The views of a scene show one set of named points, each view turned or mirrored, and shifted as a whole, with a little noise and some points left out.
(in the rows, 128 means zero)

Scene 1
View 1
Q332: [144 100  98 104  86 161 140 152 111 158  87 125  97 126 102 103 125 157
 128  97 184 118  96 127 153]
Q684: [119 104 111 106  76 167 151 119 118 158  94 123  93 129 105 120 112 165
 132  92 157 131  65 147 138]
Q542: [121 118 145  80 101 160 121 191 104 141 120 158  85  82 177 131  89 138
 137  79 176 104  94  91 153]
Q38: [127 114 139  82  99 158 119 193 104 142 114 154  89  85 170 127  94 139
 135  81 180 104  98  93 156]
Q415: [102 122 105 117  74 168 180  90 118 162 111 120  64 153 102 116 121 179
 131 107 142 139  72 156 112]
Q95: [122 104 140  84  89 165 119 169 113 144 105 146 105  86 152 134  86 143
 138  72 168 114  68 115 157]
Q232: [113 116 131  93  89 164 140 150 110 148 114 142  82 107 146 128  98 153
 135  87 160 119  78 119 139]
Q237: [110  92 151  83  78 174 114 147 126 145  96 139 125  79 146 150  68 145
 145  60 153 128  28 136 161]
Q785: [126  87 118  97  73 169 129 130 125 156  79 122 123 110 103 128  97 158
 137  75 162 131  46 148 157]
Q676: [100 122 145  89  89 167 140 148 113 146 123 148  79  99 163 139  85 151
 139  83 151 121  67 118 135]
Q636: [ 98 107 145  91  79 172 136 127 123 149 108 138 100  98 144 147  78 155
 143  73 141 133  36 140 140]
Q76: [145 109  78 116  85 157 162 133 109 165  88 117  75 154  83  89 148 168
 121 113 185 119 115 133 136]
View 2
Q415: [162 131 172 142 152 130 123 177 161 142 180 148 155 165 110 167 149 109
 118 136 131 143 164 136 124]
Q232: [174 109 146 156 181 149 123 153 169 198 130 162 143 122 127 163  98 130
 119 122 119 132 129 127 128]
Q95: [179 105 148 165 181 155 128 145 170 218 116 170 146 107 118 160  82 147
 115 104 100 129 123 132 132]
Q38: [178  95 134 167 202 163 125 130 174 230 100 162 133  97 144 144  76 148
 125 125 118 116 108 117 131]
Q332: [163 111 185 163 172 151 142 135 158 187 143 139 149 122 114 116 129 154
 123 135 103 114 153 130 131]
Q237: [187 110 149 165 164 151 128 164 171 224 120 193 158 105  92 194  67 147
 100  65  76 144 124 148 135]
Q636: [180 115 144 154 164 145 120 172 172 199 136 183 154 126 104 198  87 127
 106  87 101 148 131 141 130]
Q785: [173 116 183 165 153 146 141 156 161 194 143 166 161 121  84 157 110 153
 106  90  77 134 151 148 133]
Q676: [178 109 131 154 185 150 115 159 174 203 125 170 142 122 132 178  86 124
 119 117 126 136 119 126 128]
Q76: [154 118 197 157 167 143 142 137 153 157 162 121 149 143 119 101 159 143
 129 160 121 113 169 126 126]
View 3
Q542: [122 153 225  97 112  84 135 146 158  79 162 148 130 198  75 166 111  67
 121 103 166 120 152 136 129]
Q332: [141 116 186 131  84 111  88 132  94 109 157 156  97 170  95 191  92 107
 148 112 153 116 136 123 142]
Q95: [115 155 215 118 109 104 112 137 151  87 158 149 116 166  94 170 111  81
 110 124 169 120 157 135 124]
Q785: [120 141 185 150  97 126  77 121 119 109 153 152  92 128 119 181 104 109
 111 145 161 121 153 125 125]
Q232: [134 143 191 124 112  87 123 135 128  97 161 139 114 174 100 167 109  85
 116 120 145 124 152 121 120]
Q237: [ 99 171 210 138 117 119  97 124 167  88 156 145 110 128 117 163 122  85
  78 154 173 123 170 134 111]
Q76: [165  96 159 139  79 100  90 130  58 124 158 152  90 179  99 196  82 120
 168 102 132 117 125 110 143]
Q38: [123 149 227  98 107  90 128 145 153  80 163 151 128 196  74 170 108  70
 125 102 169 117 150 137 132]
Q636: [120 158 183 145 120 100 110 124 140 100 158 134 108 135 125 161 118  91
  86 150 148 128 164 120 105]
Q684: [141 128 163 150 100 105  95 124  97 116 158 142  94 147 117 178 101 110
 121 134 138 124 147 112 121]
Q415: [161 117 134 159 107  84 110 122  72 127 160 129  92 153 129 174 100 115
 123 133 110 130 142  98 110]
Q676: [131 153 193 124 123  80 136 136 142  92 163 132 120 171 104 158 116  77
 101 126 141 127 159 122 109]
View 4
Q684: [152 179 111 137 155 103  89 128 137 106 139 138 147 108 142 160 112 124
 136 154 153 148 171 139 104]
Q232: [126 162 119 157 151  95 108 131  97 119 126 162 149 104 170 160 122 133
 109 151 154 119 167 149  92]
Q76: [142 194 133  93 168  92  69 135 138  74 140 158 139  83 129 166 114 100
 162 139 130 127 163 142 135]
Q415: [181 184 122 117 164  91  63 128 155 101 130 168 155  84 146 145 114 124
 116 184 151 169 167 137  96]
Q636: [146 158  99 182 144 104 115 127 112 140 129 140 155 124 170 153 116 151
  98 166 172 147 173 143  72]
Q95: [109 156 108 177 143 104 129 132  81 130 132 141 146 125 171 167 119 140
 115 136 160 108 170 151  91]
Q332: [126 181 120 127 157 101  96 132 118  94 141 140 138 105 139 170 114 112
 154 130 141 118 167 146 122]
Q785: [149 174  94 162 147 112 107 126 135 120 145 111 145 129 140 163 108 134
 140 147 163 151 175 139  97]
Q542: [ 89 150 125 170 146  93 132 134  56 126 123 169 145 111 187 170 128 136
 103 130 152  82 163 159  94]
Q38: [ 88 152 125 167 146  94 131 135  59 122 125 164 143 113 181 172 125 132
 112 126 149  80 164 157  99]

In a view up to two points have been moved. Name them for each view, in the order of its rows, or write none.
view 1: Q237
view 2: Q95, Q676
view 3: Q636, Q415
view 4: Q684, Q785

Scene 2
View 1
Q318: [120 157 123 132 143 181 155 127  81  70 134 198 170 118  91 130 129  94
 185  88 113 178 154 111 159]
Q162: [108 154 129 126 145 166 157 130  88  69 134 204 160 105  94 131 112 104
 166  84 119 174 152 109 163]
Q883: [103 160 101 102 169 140 151 157 156  87 159 183 130  54 113 155  34 127
 121 114 132 133 153 107 172]
Q804: [110 162 104 106 140 168 142 145 140  86 163 182 135  74 104 139  86  88
 147 127 122 139 162 104 170]
Q674: [109 167  76  86 145 159 129 163 195 103 191 159 109  38 116 152  43  82
 121 166 129 104 172 101 178]
Q741: [118 154 129 136 141 182 158 123  70  66 128 202 174 124  90 128 135  97
 188  78 112 185 151 111 157]
Q809: [113 158 118 119 129 181 145 130 103  78 150 192 149 100  94 127 125  76
 171 112 114 162 162 104 164]
Q887: [147 173  72 121 146 203 134 149 140  90 169 158 161  99 104 149 105  67
 188 146 112 139 169 109 162]
Q876: [126 171  74 103 157 171 137 159 170  96 177 162 136  64 112 156  58  91
 146 148 124 122 165 107 170]
Q594: [133 168  86 120 160 179 144 151 135  85 157 170 159  90 106 153  81  98
 169 123 118 144 159 110 164]
Q581: [147 165 100 152 183 185 162 142  84  70 124 183 202 133 100 156  98 128
 201  74 111 181 142 118 153]
Q335: [121 154 141 141 111 205 152 107  41  61 126 209 178 148  77 107 194  59
 215  82 103 201 161 107 155]
View 2
Q883: [104 161 116 144 115  71 150  69 110 129 113 189 100 113 139 128 101 159
 140 111  74  87 111 208  83]
Q335: [114  85 119  70  81 117 140 173 123  66 110  71 121 143 110 115 109 151
  79  92 131 198 158  85 154]
Q318: [101 104 118  99  91  99 148 126 126  97 110 109 112 126 117 131 108 154
 105 102 114 158 144 138 130]
Q809: [117 128 127 102 101 100 146 132 114  87 114 142 115 126 126 112  95 162
 108 105 102 148 132 139 119]
Q674: [122 193 153 141 134  80 156  91 100 106 122 252 111  97 149  97  61 187
 145 127  65  88 101 201  71]
Q876: [104 160 154 132 121  84 162  95 118 110 119 218 111  93 137 117  68 184
 141 130  81 110 117 192  88]
Q741: [ 96  90 110  96  85  99 146 127 130  98 108  88 110 130 114 137 116 148
 100  99 120 165 149 131 138]
Q887: [ 98 124 172 104 112 102 168 134 133  85 119 190 122  86 125 120  56 194
 127 136 106 160 136 151 116]
Q581: [ 66  73 126 108  85  91 165 100 153 121 109 105 106  98 107 170 106 160
 121 118 124 160 152 164 137]
Q162: [105 116 106 108  94  92 141 113 118 103 110 114 107 132 123 129 116 147
 107  96 104 140 138 149 121]
View 3
Q887: [102 137 188 148 129 105 128 118 163 163 138 178 141 123 142 126 111 135
 146 115 108 176 160  87  80]
Q804: [137 132 176 171 136 134 128 101 153 156 168 173 128 137 153 124  99 133
 116 128  89 144 129  79 117]
Q883: [161 146 196 198 135 153 125  75 174 132 199 168 125 128 168 103  96 150
 109 101  69 125 133  81 141]
Q162: [144 152 160 165 125 129 143 131 130 117 129 136 122 133 157 140 124 125
 138 157  99 122 107 118 139]
Q594: [126 146 187 163 128 120 132 111 161 140 150 164 133 124 152 123 113 138
 138 116  96 150 145  95 108]
Q809: [127 137 158 153 129 120 137 129 131 147 132 155 127 138 148 141 114 121
 133 158 106 144 115 100 114]
Q581: [126 176 188 159 113 108 148 140 151  84 106 124 131 104 155 129 150 140
 180 125 107 135 145 144 128]
Q876: [131 135 201 177 136 131 120  83 180 162 185 189 135 128 155 107  93 147
 117  94  84 158 156  68 102]
Q335: [110 142 126 123 118  98 155 181  91 130  68 123 124 139 139 175 141 100
 163 204 132 140  94 136 113]
Q318: [130 151 159 153 123 117 145 143 127 120 113 135 125 129 152 144 130 122
 152 158 108 134 115 123 126]
Q741: [132 155 155 150 120 117 148 149 119 112 105 126 123 129 152 149 135 119
 154 167 112 128 109 130 131]
Q674: [138 121 200 185 144 144 111  63 185 186 216 207 135 139 156 101  72 147
  91  90  73 158 151  41 103]
View 4
Q887: [147 157 163 175  88 107 124  90 167 159 107 123 110  49 199 137 142 130
  96 155 134 120 107 107  80]
Q883: [116 194 117 138  88 104 148  97 142 122 159 118 107 126 168 110 105  97
 100 114 125 120  75 167  75]
Q741: [194 107 163 141 121 165 143 120 120 147 123 138 117  84 162 104 122 139
 122 177 178 186 103 119  85]
Q162: [176 128 150 135 115 147 145 117 121 140 136 134 112 104 159 104 116 127
 122 163 166 173 100 134  80]
Q335: [230  69 191 147 130 172 133 124 117 170  99 150 112  68 163 116 142 165
 140 213 197 205 142  82  80]
Q804: [140 168 141 148  89 100 138  96 148 145 140 125  99 110 175 126 127 117
 113 144 137 127 112 134  70]
Q594: [141 163 148 159  93 119 134  98 155 141 125 123 113  73 187 120 124 119
  95 142 136 130  87 132  83]
Q581: [174 116 161 156 123 184 138 120 135 135 110 132 140  35 181  94 113 132
  90 161 166 179  56 127 103]
Q674: [ 98 217 124 157  64  53 136  76 169 142 149 111  88 120 188 141 131  97
 100 115 105  78 109 146  59]
Q809: [172 133 159 147 104 124 137 107 136 154 126 133 103  99 170 122 134 134
 123 168 158 154 123 116  71]
Q318: [183 117 160 144 117 155 140 117 126 148 124 137 115  83 165 107 125 137
 118 172 169 176 104 119  84]
Q876: [115 194 136 161  77  86 135  85 165 141 134 115 103  89 190 131 128 107
  93 126 116 100  93 140  73]

In a view up to two points have been moved. Name them for each view, in the order of its rows, or write none.
view 1: none
view 2: Q741, Q887
view 3: Q594
view 4: Q335, Q581

Scene 3
View 1
Q42: [133 157  96 100  93 172 102 112 143 127 109  91  77 147 100 162 127 140
 146  95  56 176 108 134  98]
Q625: [131 106 125 111 126 178 150 149 146 125  68 106 152 170 119 101 115 124
 155 122 123 171 120 136 143]
Q280: [144 106 158 120 138 197 153 118 123 115  54  89 140 166 102 141 113 120
 128 148  96 136 107 158 117]
Q12: [133 120 117 126  82 154 111 145 122 135 108 126 103 158 121 167 122 167
 144  53  89 163 127 144 130]
Q734: [129 135 103 108  97 164 115 136 142 131 102 108 106 155 113 139 123 142
 154  86  87 180 120 131 124]
Q15: [139  96 146 128 116 173 143 143 122 126  72 114 141 167 117 141 113 145
 139 102 110 147 123 151 137]
Q733: [130 141  97  98 107 173 121 132 152 127  94  98 108 156 109 124 124 128
 157 108  87 185 114 127 121]
Q148: [137 117 130 123 100 167 123 134 123 129  92 112 113 159 113 162 119 153
 139  84  87 154 120 149 124]
Q362: [120 166  60  91  71 151  85 138 161 139 132 108  72 143 115 138 135 149
 171  57  72 212 123 113 119]
Q325: [133 118 120 110 118 175 136 140 141 125  79 103 131 163 114 121 118 131
 152 112 104 171 118 136 132]
Q563: [141 111 146 114 137 195 152 122 133 117  58  89 141 165 104 127 113 117
 137 145  99 150 108 148 120]
Q794: [135 119 129  95 155 203 163 125 159 115  47  77 155 167 103  83 114  90
 151 179 112 172 103 133 128]
Q863: [140 145 117 118  81 166  97 108 118 130 114 101  67 148 100 200 126 161
 129  73  46 153 112 150  93]
Q438: [119 115  85 108  98 150 130 181 159 139  98 130 144 165 137  83 121 143
 181  71 139 209 135 113 168]
View 2
Q794: [125  69 107 164 188  86 117 121 163 130 112 110 184 132 212 114  96 120
 149 110 135 137 178 128 145]
Q148: [110  80 108 192 198 130 112 128  90 107 108 116 104 119 117 137 116  93
  84  95 116 123 131 125 158]
Q625: [131  81 102 162 186  90 104 124 125 104 104 101 141 118 177 110 116 115
 121 112 121 136 133 142 154]
Q733: [100  57 131 179 167 112 136 106 114 122 111 125 117 121 148 111 101 102
  96 113 109 106 136 132 137]
Q734: [103  64 126 183 173 118 126 111  97 113 110 123 101 118 130 117 108  98
  83 109 106 109 124 134 143]
Q42: [ 79  47 142 202 170 143 154 103  96 134 120 142  95 125 111 130  90  84
  71 104 104  92 145 118 134]
Q863: [ 80  63 127 220 195 164 139 121  76 126 118 139  83 125  80 154 100  75
  59  85 112 100 145 105 150]
Q438: [131  73 124 142 150  70 108 103 102  83  95 101  98 101 163  73 128 120
  96 136  91 119  80 171 139]
Q280: [120  87  90 190 218 121 104 140 129 123 112 109 158 133 160 149 105 104
 125  85 142 144 176 112 165]
Q325: [119  74 110 174 185 105 114 120 114 111 108 111 127 119 157 118 111 106
 107 108 116 126 136 135 150]
Q362: [ 81  40 159 183 140 120 158  85  83 118 113 140  69 112 113  98  99  88
  57 127  82  78 105 142 122]
Q15: [128  94  91 179 208 113  92 136 103  97 104 100 125 118 143 132 123 105
 106  95 125 141 133 130 167]
Q12: [105  76 118 190 184 131 117 120  71  98 106 117  76 112  98 125 120  90
  66 103 101 112 107 133 153]
Q563: [121  80  97 182 207 112 109 134 134 123 112 110 159 130 169 137 104 107
 126  94 135 138 169 119 158]
View 3
Q15: [142 152 143 115 137  64 115 103 136 152 169 168  99 117 126 118  93 145
  96 139  99 130 121 117 116]
Q563: [158 142 129 104 138  61 108 114 120 182 153 165 111 147 112  85 100 150
  79 130 111 132  85 124 128]
Q325: [126 141 130 105 159  72 114 121 132 146 147 167 103 141 115  91 107 138
 103 131  98 118 116 112 129]
Q734: [ 96 138 140  86 171  72 105 108 134 123 141 164  90 137 115  83 118 128
 124 133  79 131 135  97 124]
Q362: [ 48 127 141  63 206  82  98 110 136  85 118 162  78 147 110  61 140 113
 156 130  59 126 159  76 130]
Q12: [ 90 147 158  85 163  68 101  83 142 107 157 161  79 109 127 106 110 131
 135 140  67 145 157  91 111]
Q863: [ 96 135 166  45 161  52  71  53 119 128 152 147  72 121 119  69 118 133
 132 139  53 189 133  80 109]
Q625: [137 147 121 126 153  75 128 136 136 153 150 175 111 141 115 102 102 141
  91 130 112  98 111 123 133]
Q794: [163 133 104 117 151  73 122 151 117 192 136 173 124 176 100  67 108 147
  69 121 129 101  65 134 146]
Q733: [ 97 131 128  85 181  78 107 122 127 129 128 164  96 154 108  66 124 129
 120 127  86 120 122  99 134]
Q42: [ 90 126 146  53 177  66  84  87 119 130 131 154  83 148 109  51 129 129
 130 130  66 159 122  86 125]
Q148: [117 146 152  89 150  61 100  86 133 136 160 161  86 117 124 100 104 138
 115 137  80 149 131 100 113]
Q280: [169 143 134 100 128  55 103 102 117 190 162 161 109 139 115  87  96 153
  76 132 108 146  81 125 124]
View 4
Q42: [178  98  82 128 112 158 105 177 105 129 143 143  99 160  59 148  93 118
 171 116 106 134 165 160  95]
Q625: [171 121 112 138 106  98 114 108 119  94 141 106 121 186 132  91 101 137
 137 104 133 162 118 147 112]
Q15: [212 131 116 121 103  94 113 115 122  88 129 116 131 170 114 119  97 127
 148  88 129 133 109 149 103]
Q438: [144 136  58 109 134  97 110 116  80  89 147 115  96 191 137 100 113 146
 185  80 147 210 124 132 134]
Q863: [224 110  86 109 108 154 100 182 109 123 132 155 112 145  44 176  88 108
 182  97 104 106 155 161  86]
Q280: [208 111 148 151  86 109 115 119 145 102 131 109 138 169 106 105  90 121
 114 117 114 111 120 163  87]
Q325: [182 118 103 130 108 114 111 130 113 101 139 118 117 175 107 115  98 130
 152 102 125 148 129 151 105]
Q733: [159 106  87 133 113 136 109 148 106 118 148 127 104 175  94 117 100 131
 158 114 118 158 149 153 106]
Q563: [191 111 140 153  90 109 114 118 138 104 136 108 132 175 112  98  93 128
 118 119 116 126 123 159  93]
Q734: [177 115  80 119 116 131 107 151  99 110 142 132 105 169  89 133  99 127
 174  98 121 154 143 151 107]
View 5
Q148: [131 129 120 109 161 122 141 105  97 114 122  82 123 101 124 126  75  61
 140 130 157 109 119 143  99]
Q42: [123 141 139 108 152 119 101 135 120 131 118 110 104 124 109 103  82  73
 152 126 113  97 110 157 126]
Q362: [141 143 163 155 140 107  78 150 112 128 114 127 111 131  94 106  83  89
 139 152 104 125 112 204 105]
Q625: [139 116 128 142 132 152 163  80 101 113 121  90 171 127  99 148  59  96
 156 123 152 134 136 103  75]
Q325: [135 123 129 132 141 142 148  95 104 116 120  92 151 122 104 135  66  88
 152 125 145 123 129 118  88]
Q280: [117 117 105  88 148 157 175  78 112 119 125  77 148 117 117 134  64  75
 169  98 153  98 127  68 108]
Q438: [163 124 154 192 128 129 135  98  86 106 116 103 172 122  87 153  62 104
 132 160 149 166 138 170  46]
Q734: [135 132 138 133 146 122 122 117 106 120 119 102 129 118 108 124  74  78
 144 135 135 119 120 157  98]
Q794: [124 112 131 134 114 181 169  75 125 127 119 105 183 156  81 143  52 120
 185  98 122 122 139  52  92]
Q12: [139 136 130 125 163 105 123 120  90 111 121  85 114  94 123 124  80  57
 126 147 157 119 116 183  92]
Q563: [122 117 114 104 142 159 170  80 112 120 122  84 153 124 108 136  61  85
 169 103 146 108 129  75 101]
Q15: [134 118 112 115 154 136 167  81  92 108 125  71 149 100 121 143  66  68
 146 124 172 119 128 114  83]
Q733: [132 130 142 134 137 135 123 114 113 125 118 109 136 131  99 122  72  92
 155 128 122 119 122 138 100]
View 6
Q733: [107 121 102 140  98  99 110 151 134  91 132 139 121 135 113 134 129 155
 157  89 127 137 122 100 134]
Q12: [104 140 128 144  81  97 159 135 145 101 164 148 112 141 104 136 139 208
 144 116 114  90 121  96 120]
Q863: [119 127 145 153  74 103 146 147 175  75 206 169  88 149 122 129 167 174
 134 124  85 101 146 121 105]
Q734: [106 128 112 144  91  99 129 145 139  96 146 142 117 136 107 134 133 175
 152  98 123 119 120  97 127]
Q325: [112 150  92 119  96 106 121 158 135 105 112 133 137 126 124 132 120 169
 143  94 124 131 114 105 137]
Q794: [124 157  60  93 110 117  77 185 130 103  68 124 157 112 149 126 109 117
 140  72 126 177 114 120 151]
Q15: [116 180  96 101  88 111 144 160 143 115 112 136 144 122 137 130 121 190
 123 110 111 111 110 111 132]
Q438: [ 83 129  87 140 103  88 137 128  99 124  98 113 144 127  80 142  95 209
 172  82 165 111  89  62 149]
Q148: [114 157 115 123  83 106 146 152 152  99 147 147 123 133 126 131 137 187
 131 113 106 107 123 109 123]
Q362: [ 90  78 128 186  93  84 125 124 129  82 178 146  92 153  74 139 140 176
 180  90 140 115 126  79 126]
Q563: [127 172  84  94  96 118 110 178 147 101 100 137 146 118 155 125 124 144
 125  96 106 146 121 125 137]
Q42: [114 109 125 156  88 100 116 150 155  75 174 155  98 145 114 130 151 149
 153 101 109 129 139 110 119]

In a view up to two points have been moved. Name them for each view, in the order of its rows, or write none.
view 1: Q12
view 2: Q42
view 3: Q733
view 4: Q325
view 5: Q362, Q794
view 6: Q863

Scene 4
View 1
Q227: [ 48 129 105 105  65  78 145 161 188 104 143  67  47 167  63  59  65  92
 130 118 112 138  33 109 166]
Q18: [ 68 145 125  80  88 117 111 120 158 105 152 102  54 135 100 105 103  95
 130 127 109 120  66 126 150]
Q323: [ 39 161 110  86  87 101 171 178 145 101 127  75  69 131 101  62  79  99
 111 122  97 152  40 100 132]
Q871: [ 68 163 129  67 114 141 128 123 129 104 160 106  81 117 131 102 124  99
 123 113 109 116  93 114 121]
Q757: [ 52 154 116  83  90 109 148 154 149 102 141  85  67 134 102  77  91  98
 120 120 104 137  56 108 138]
Q333: [ 58 159 121  76  96 120 134 139 143 105 144  97  67 125 111  92 101  98
 120 123 103 130  64 113 136]
Q270: [ 56 138 113  92  89 106 143 146 165 104 158  77  70 152  89  66  92  96
 129 106 114 124  67 105 144]
Q140: [ 82 140 130  74 114 143 105  96 148 105 188 107  83 137 118 103 135  95
 141  98 124  92 116 117 132]
Q732: [ 91 154 146  57 102 148  64  71 143 108 163 140  50 111 127 156 134  95
 135 139 110  99  92 148 146]
Q465: [ 82 135 129  79 119 146 111  97 150 105 199  99  93 145 117  93 138  95
 145  85 129  85 129 110 127]
Q771: [ 65 145 126  80  72 104 102 122 168 106 136 106  33 136  89 114  88  93
 128 145 103 129  40 136 166]
Q248: [ 74 145 129  76  77 113  87 105 167 107 143 115  33 133  94 126  99  93
 131 145 106 119  51 140 166]
Q47: [ 61 162 127  71  93 122 120 130 142 104 138 107  55 117 113 109 104  97
 119 135  99 131  57 125 140]
View 2
Q248: [102 127 128 201 114  85 144 167 163 194 145 174 172  90  94 110 108 167
 172 159  55 127 140 169 131]
Q757: [105 163 138 187 105 114 100 167 157 186 158 174 147  84 134 121 110 168
 168 132 111 126 170 123  97]
Q18: [107 140 134 187 116 107 131 159 156 187 143 173 170  91 112 121 106 166
 168 143  82 121 151 152 121]
Q140: [115 139 139 149 139 147 158 129 144 171 113 170 197 116 128 152  96 152
 157 127  99 105 149 164 136]
Q47: [ 97 152 137 184 105 102 124 163 159 188 155 174 154 107 133 122 105 152
 167 146  81 142 152 156 112]
Q732: [ 99 122 134 164 125 105 182 139 157 184 127 170 192 138 116 136  92 134
 160 158  43 139 119 209 154]
Q323: [102 176 141 192  96 114  81 176 158 187 168 176 133  79 146 118 113 168
 170 128 122 133 180 110  81]
Q270: [116 158 137 185 119 129 105 161 150 181 142 173 163  70 121 127 111 183
 168 123 123 102 175 112 102]
Q465: [120 141 143 142 145 161 158 122 139 166 104 171 205 115 129 159  96 157
 155 119 111  95 152 157 139]
Q333: [101 158 139 180 108 114 115 160 156 185 152 175 154 100 137 126 104 157
 165 137  98 132 160 142 106]
Q227: [118 150 130 219 110 100  88 184 158 192 156 176 153  34  91 102 124 206
 180 133 110  96 180  96  95]
View 3
Q270: [119 125 134 105  91 149 176 143 108 169 126 139  86  96 158 156 129 122
 117 123  67 123 174 158 165]
Q771: [115 118 131  91  91 177 169 122 123 138 134 157  65  99 169 140 112 155
  95  85  95 126 112 143 163]
Q227: [110 129 164  89  90 155 159 136 112 156 137 162  55  80 180 152 138 125
 101 127  47 122 174 162 188]
Q757: [122 106 125 113 105 151 185 125 100 158 129 142  89  99 170 146 125 134
 113 111  86 109 179 152 163]
Q732: [127 124  78 107  78 188 194 139 136 154 117 119 111 132 117 148  84 159
 119  58 135 145  58 127 117]
Q323: [122  93 131 116 114 142 187 115  89 157 132 148  86  97 186 143 133 134
 111 118  85  96 204 156 170]
Q333: [124 104 110 113 102 157 190 126 105 159 126 136  96 109 160 147 117 140
 115  99 101 114 157 147 151]
Q140: [127 137  90 118  75 162 196 164 125 184 110 105 124 123 107 166 107 122
 138 101  96 145 123 143 124]
Q871: [131 107  85 126  97 155 205 137 106 171 115 115 122 123 135 152 108 135
 130  95 115 120 149 141 130]
Q248: [118 124 121  91  84 182 172 128 130 140 130 148  72 107 155 142 104 157
 100  77 103 134  92 139 154]
Q465: [128 144  90 121  71 155 198 175 123 194 106  98 131 121  97 173 110 111
 144 111  87 150 132 146 123]
Q47: [124 103 107 111 102 164 190 119 109 150 127 139  94 112 162 141 110 150
 111  86 112 114 137 141 149]
Q18: [121 119 118 103  90 166 181 134 117 156 126 140  87 105 154 148 112 142
 110  96  94 125 132 145 153]
View 4
Q757: [111 197 139 125  94 122  86 164 106  93 119 159 128 142 141 150 164  97
 116  98 121 139 119 105 108]
Q323: [107 209 139 122  83 140  86 166 106  85 130 175 130 139 140 160 168  86
 118  87 114 144 101  97 104]
Q270: [110 199 141 132  94 125  89 151 102  86 119 146 115 146 142 125 165 103
 112 105 125 139 143 105 128]
Q771: [102 180 138 116 114  64 102 178 125  94  81 110 124 178 149 156 171 108
 117  80 109 138 134 102 120]
Q465: [143 160 136 147 127 101  71 141  84 130 106 138 116 119 137 102 135 145
 109 161 172 117 184 140 111]
Q732: [135 134 130 123 155  25  81 182 111 154  61 106 140 147 141 159 137 150
 118 132 153 113 155 136  81]
Q140: [139 158 136 141 128  88  73 151  91 132  99 134 123 125 138 117 138 143
 111 151 164 117 173 136 104]
Q18: [115 176 137 124 116  81  89 168 110 107  94 128 125 154 143 145 159 116
 116 105 128 131 142 114 111]
Q227: [ 91 217 145 124  80 123 108 155 115  57 116 132 106 174 150 127 184  83
 112  74  99 150 137  87 153]
Q47: [118 175 134 119 116  84  83 177 111 114  97 144 138 144 141 167 156 112
 120 100 127 132 118 113  90]
Q248: [109 166 136 118 127  50  98 180 124 110  74 106 128 172 147 157 162 120
 117  93 120 130 142 111 112]
Q871: [134 167 133 131 119 100  69 165  95 131 107 159 137 120 135 151 141 127
 117 132 151 123 132 128  80]
Q333: [119 182 136 124 107 105  82 168 106 108 109 154 132 139 140 156 156 108
 118 105 128 134 122 111  96]
View 5
Q757: [ 92 138 124 156 130  71 152 175 119 152 106 167 135 150  97 102 137  82
 140 119  97 159 114 162 129]
Q333: [100 133 128 148 132  87 144 173 112 140 111 167 138 151 104 109 146  97
 139 132 109 156 109 156 137]
Q323: [ 76 145 118 161 138  66 150 184 124 154 102 171 139 150  84  86 129  62
 134 103  84 156 115 165 130]
Q47: [102 138 130 138 134  89 140 167 106 131 111 171 130 153 120 104 157 106
 135 139 119 153 107 146 149]
Q270: [103 128 125 167 114  62 168 165 122 164 107 159 133 145  95 120 134  90
 151 119  95 169 121 173 111]
Q465: [140  83 147 158 106 124 146 167 112 154 130 143 164 136  90 178 144 141
 169 169 128 174 110 169 106]
Q871: [111 112 138 143 135 122 127 181 108 135 122 162 158 147  93 131 146 114
 145 153 122 157 102 153 138]
Q771: [109 153 126 138 116  53 168 144 106 137 104 170 102 155 148 100 166 115
 137 136 121 160 117 147 144]
Q248: [120 144 131 136 112  64 164 140 103 135 109 167 104 154 151 113 170 130
 141 147 131 161 114 146 143]
Q227: [ 94 153 115 173 104  16 194 151 128 174  94 163 104 149 114  97 134  76
 146  97  84 172 133 175 107]

In a view up to two points have been moved. Name them for each view, in the order of its rows, or write none.
view 1: Q323
view 2: Q270
view 3: Q227, Q18
view 4: Q771
view 5: Q248
